Each row is a point on a landscape with many peaks, with its height.
From any point a climber takes the steepest step (rise divided by distance) to one of its 2 nearest points. It stops when none of these is higher. Distance is the straight distance between rows; heights are no part of it.
z_602: [-14  13 -28  -2 -23   9  -5  19  16  20 -14   6  -4  -9 -19  -2 -15   5
 -15 -20  15  -3   0]  (h 73.3)
z_604: [ -3   6  30 -23   6  -9  21  -5 -16 -13  15  -9  14  -7  20  11   1 -22
  -5  15  -5  12  10]  (h 44.2)
z_500: [ -8 -29 -14   6   6 -16   4   1   1   9  -1  17  -4  -7  -5   2  -3   7
  10   8   1  -3   3]  (h 36.5)
z_240: [  3  -8  -2   5 -28   5 -13  -6  12  33 -27 -15  -3  -7  -1   2   9  29
  -4 -18  15  23   0]  (h 57.0)
z_795: [ -4   2 -30  -5   1   1 -13  24   7  -1  -4  24   1 -16 -27  -6 -30   4
   3 -11   0  -9  -1]  (h 31.8)
z_384: [-11  39  16 -24  -4   3  10   3 -19 -18  13  -5  16 -11  -4   6  -9 -38
  -7  12 -14   2  12]  (h 39.0)
z_246: [ 18   2  19  17  16  20   3 -12 -23 -22   4 -14 -15  27  18 -12  26 -14
  -7  17   3   1   6]  (h 43.7)
z_725: [  6   3 -20   4   5  -6  11  15 -14 -10   7  20   6 -21 -21 -11 -18 -36
   2  18  12   0  13]  (h 52.0)
z_122: [ 22  -6  19  11  14   5  -4 -19   5 -11   4 -10  -3  20  10 -15  15   9
  19   5  -2   1 -11]  (h 70.2)
z_597: [ -2  18 -22  21  -8   4  -2  18   9  14 -14  15  -3   2 -12  -8   0 -23
 -15 -13   6 -21   3]  (h 11.0)
z_734: [ 18  11  19 -29  15   5  21 -15  -9 -23  18 -24   5   5  23  -8   2  -9
   4  19  -1  28  13]  (h 56.8)
z_569: [  3  27  10 -36  13   9  12 -10 -13 -30  28 -21  12  -5   6 -13 -11 -13
   7   7  -9  21   5]  (h 58.4)
z_175: [  0  24  26 -33  13   7   0 -15  -7 -34  25 -19  23   8   8  -7  -7  -4
  13  -7 -22   9 -11]  (h 66.0)
z_564: [ -8  12  -1  -8  -1   0 -10  15  21  10  -1  -9   7  -8   0   5  -8   5
 -12 -26   2  -7  -7]  (h 65.1)
z_242: [ 10 -19 -14   3  -9   4 -16  -7  11  18 -19  -4 -14  -2   0  -4   0  39
  11 -16   6  19  -5]  (h 52.9)
z_941: [-19   3  -7  -4 -11 -10  23  10  -1   9   6  25  28 -10 -12   2 -14 -28
  -4  11   0 -17   1]  (h 23.2)
z_738: [-24   8 -32   3 -26   7   6  18  10  23 -11  17   9  -5 -21  -1 -19  -3
  -7  -1   4 -15  -1]  (h 65.7)
z_692: [-14  10  27 -21  -6  -9   0   0   5  11   7  -7  23   3  16  24  -5  -7
 -13 -22 -19 -13  -5]  (h 75.8)
z_217: [  7   2   0  -5  11   6  18   3 -11  -8  16 -11  -7 -13  -1 -16   1 -22
   3  25   8  14   8]  (h 73.6)
z_279: [  5  15  15   8  11  18  -3   7  -1 -11   7 -15  -2  10   0 -11  13 -14
   2   6 -10  -1   2]  (h 30.3)
z_110: [-12  40  18 -38   6  13   1  -2 -29 -34  16 -15  15   1  10   8  -2 -28
 -11   6 -20  14  14]  (h 44.5)
z_529: [  4   3 -23   8  11  -1  -4  19  -5  -9   3  26   3 -15 -28 -14 -19 -21
   5   2   4  -7   3]  (h 41.5)
z_608: [ -6  23   0   8 -10  23 -10   6  14   6   7 -18  -7  -4 -18 -16  -1   7
   9   4 -19  -8  -4]  (h 64.0)
z_949: [ 25  -7   6  30  -1  -2 -15 -22   5  14 -19  -7 -16  17  20   5  27  17
  -8 -12   6 -11  -4]  (h 71.7)
z_481: [-25 -17 -31   0 -19  -4  11  17  -4  19  -7  26   8  -2 -20   2 -16   5
   3   6  -1  -3   3]  (h 55.3)
z_990: [  3   0  -1  11  -1  13  -9   2  11  11   2 -11  -7   0  -5 -15   4  17
  17  -3  -9   0  -6]  (h 71.1)
z_15: [  0 -14  -8  18   9  -9  15   2 -13   3   4  15  -8  -3   3  -4  13 -31
  -7  20  13 -10   5]  (h 13.1)
z_100: [ 33  -7  13  26   8   1 -10 -35  -1  -4 -10  -8 -11  22  16  -1  27  16
   7   1   1  -8 -10]  (h 81.9)
z_501: [ 12   2   9  31   4  12 -11  -1  -3  10  -8  -8 -17  26  19  -2  29  -2
 -21 -13   1 -18   0]  (h 61.3)
z_60: [ 13 -21 -20  25 -11  -2 -14 -28  -4  23 -29  -3 -28  -1   7  -5  16  32
  -5 -22  15   7  -3]  (h 12.2)
z_843: [  1   5 -16  26   5   2   6  10 -11   6  -3  18  -4  -2 -11 -14   6 -36
  -9   6   7 -18  10]  (h 18.3)
z_316: [ -2 -10 -40  -6   4   2 -15  25  -5  -5  -1  28 -10  -3 -28 -10 -24  22
  10  -4  -6   4  -3]  (h 25.3)
z_57: [-15  19   9 -14  -3  -7  19  11  -9  -3  10  13  24 -12  -8   4 -10 -37
  -7  12  -5  -7   8]  (h 31.7)
z_794: [  5  -8 -38   4  12  13 -13  16 -11 -14   4  20 -15  -1 -25 -31 -17  16
  16  -4  -4  -3  -6]  (h 19.3)
z_391: [ -8  19  13   7 -23  12  -9   0  17  21   4 -29   7  -3  -8   3   0  18
   9  -3 -20  -1  -4]  (h 59.0)
z_630: [ 21  -8  -1  13  13  16   2 -20  -6 -12  16  -8 -10  19   2 -36  15   5
  18   2   6  -3 -11]  (h 68.6)
z_120: [  3  -2  12  -7  23 -10   1   1  11 -19  11   0   6   0   7  -1  -3  -2
   5  -5  -7  -6 -10]  (h 74.0)
z_456: [ 10 -11  22   5   3 -26   1  -9  22   5 -13   2   3   8  22  33  14   3
  -8  -2   5 -10  -1]  (h 61.2)
z_946: [-13 -13 -10  -6 -20 -11   3   5  18  23 -19   2   4  -6   6  11   0  11
 -14 -20  24   7  -4]  (h 88.7)
z_70: [ -6  29  16  11   3  23   5  19 -15 -13  -4  -4   4  16  -3   1  13 -37
 -15  11  -6  -6  17]  (h 30.7)
z_171: [  5  23   1  23   4  12   5  16 -13  -2  -6   5  -5  10  -7  -9  12 -40
 -13   4   1 -15  11]  (h 25.2)
z_424: [ -2  20   0  17  -9  15  -5  21  12  15 -10  -5  -1  11  -4   3  10 -16
 -20 -12   1 -20   2]  (h 6.9)
z_261: [  6 -44 -29   7   9 -24  -6 -19  -3 -15  -7  28 -23   4  -2  21  -8  34
  17   9   7   4  -7]  (h 24.7)
z_21: [  4   3  28 -10   1  -4  -5 -11   8   2   6 -14  17  -4   7   1   0  16
  19  -3 -21   5  -7]  (h 77.6)
z_232: [ -2   5  -3   2 -17  11 -16   6  23  19  -7 -19  -4  -8   1   0   1  21
  -8 -23   6   7  -2]  (h 60.5)
z_479: [ -3 -40 -19  10  -1 -25   2 -16   0   7 -12  27 -13  -3  -3  18  -3  19
  13  12   7   3   0]  (h 29.9)
z_339: [  5 -32 -10   7  16 -16   7  -6  -5 -11  10  14 -10 -12   0  -3   1  -1
  12  22  11  -1   0]  (h 29.0)
z_638: [-10  18  31 -29  17   2  10   0 -21 -31  12 -12  15   5  16   8   3 -22
  -6   8 -12  14  11]  (h 50.0)
z_464: [ -6 -12  17 -15  10 -26  23  -3  -8  -9  17   8  15 -19   9  12  -2 -20
   1  19   2  -1   7]  (h 36.6)
z_387: [-25  -4 -10 -11 -24  -1   8  12  -5  20   6  13  10 -12 -23  -4 -18  10
  16  18 -10  -5  -1]  (h 45.8)
z_459: [ -6  -5  34  -8   1 -20   6  -1  10   4  -2   4  21   5  21  31   8  -6
 -11  -4  -5 -13   0]  (h 68.4)
z_103: [-27  14   1  -9 -33   4   4   3  -1  17  11  -8   7 -16 -26  -3 -16   6
   9  16 -19 -14  -3]  (h 50.6)
z_356: [ -9 -29 -23 -22 -17 -22  -6  10  -6   7 -22  17  -8  -1  -6  17 -17  43
  -7 -15  14  33  -1]  (h 45.7)
z_708: [ 15 -33 -31  10   3 -18 -11 -35   1 -10 -18  20 -32   8   7  18  -4  37
   4 -11  17   4 -13]  (h 19.5)
z_926: [-14 -15   2  -2   4 -23  19   5   4   3   5  20  16  -8  -1  14  -1 -18
  -2  13   5 -12   1]  (h 28.2)
z_283: [  2  27  24   7   2  27  -8   2   3 -12  11 -31   7  19   1  -4  13   2
   6   4 -19   7   0]  (h 25.9)
z_944: [  9 -20 -13  13  12   8  -9 -11  -1   0   2   1 -16   4   0 -22   4  17
  18   0   1  -4 -13]  (h 83.4)
z_434: [ -7  -1  18 -10   6  -7   3   4   2   4  11  -2  15 -12   2   5  -2  -4
  11   0 -15  -1  -4]  (h 86.0)
z_698: [ 18  12 -14  -1  19   4  15   7 -13 -19  13   6  -7 -15  -8 -20 -13 -34
  -2  18  14   6  15]  (h 62.9)
z_625: [ -8  22  18 -14   0   2  -8  14  18   3   0 -12  16   3  12  21  -2  -3
 -24 -28  -4  -9  -1]  (h 70.3)
z_621: [ 11   2  23  27  11  20 -12  -3 -11 -13  -6 -12 -10  33  19   3  28  -2
 -11   2  -3 -10   2]  (h 52.5)
z_41: [ 20   0  13  -6   8   9  15 -14  -9  -6  14 -22  -4  -3  12 -18   4  -5
  14  25   5  21   7]  (h 64.1)
z_448: [-18  26  19 -11 -24   6  -3  -6   0   9  18 -23  10  -9 -11   5  -8   7
  11   5 -29  -6  -5]  (h 55.2)
z_213: [ 15 -21 -10   6  16 -14  15 -12 -12 -15  16   8 -18  -9   9  -3   5 -21
  -1  29  22   1   4]  (h 21.6)
z_489: [ -3  16  15  15 -16  11  -6  11  13  21  -7 -20   5  16   8  11  16  -2
 -12 -12  -6  -6   2]  (h 4.4)
z_191: [-14 -22 -11 -14  -5 -14  -2   7   4  10  -3  15   6 -12  -5  10 -15  24
  11  -9  -4   2  -3]  (h 43.4)
z_138: [  1  15  28 -22  10   3  -8 -15   8 -13  17 -22  22   6   8  -2  -4  17
  16 -17 -25   7 -13]  (h 72.6)
z_814: [  7 -25 -16 -12  -9 -12 -15  -6   1  11 -30   8 -14  -3  -2   8  -7  46
   1 -16  17  31  -3]  (h 49.0)
z_700: [-18  -8 -29  -1 -27   3   0  12  11  22 -21   8  -5  -4  -7  -2  -2   3
 -25 -24  33  11  -3]  (h 80.8)
z_975: [  1  12  21   6  13  24   5   6 -20 -24   2 -14  -5  21  12  -1  20 -24
 -12  17  -1   6  16]  (h 36.7)
z_45: [ 11 -28 -22  13  -5 -15 -12 -28   2  10 -29   7 -31   1  10  15   5  31
  -6 -16  25  11  -8]  (h 15.6)
z_306: [  5 -19  -3 -13   7 -16 -11  -3  21   0  -3   3   0  -8   7   6 -11  29
   2 -19   6   2 -12]  (h 48.9)
z_178: [ 11 -16   6   6  11 -14  -8  -8  22   2  -9   1  -4   1  15  10   5  16
   2  -7   6  -7  -8]  (h 54.3)

For each start below, name the point where the climber stops.
z_356 -> z_692
z_103 -> z_944
z_597 -> z_100
z_279 -> z_100
z_387 -> z_946
z_60 -> z_692
z_191 -> z_692
z_794 -> z_217

Call two points neighbours if one is among the 2 nearest of the other. Go from one point of each pair to the other, from neighbour to neighbour, staying as high as possible. Name the lowest point that can't be avoided.
z_946, z_944 -> z_387
z_944, z_100 -> z_630
z_217, z_434 -> z_734
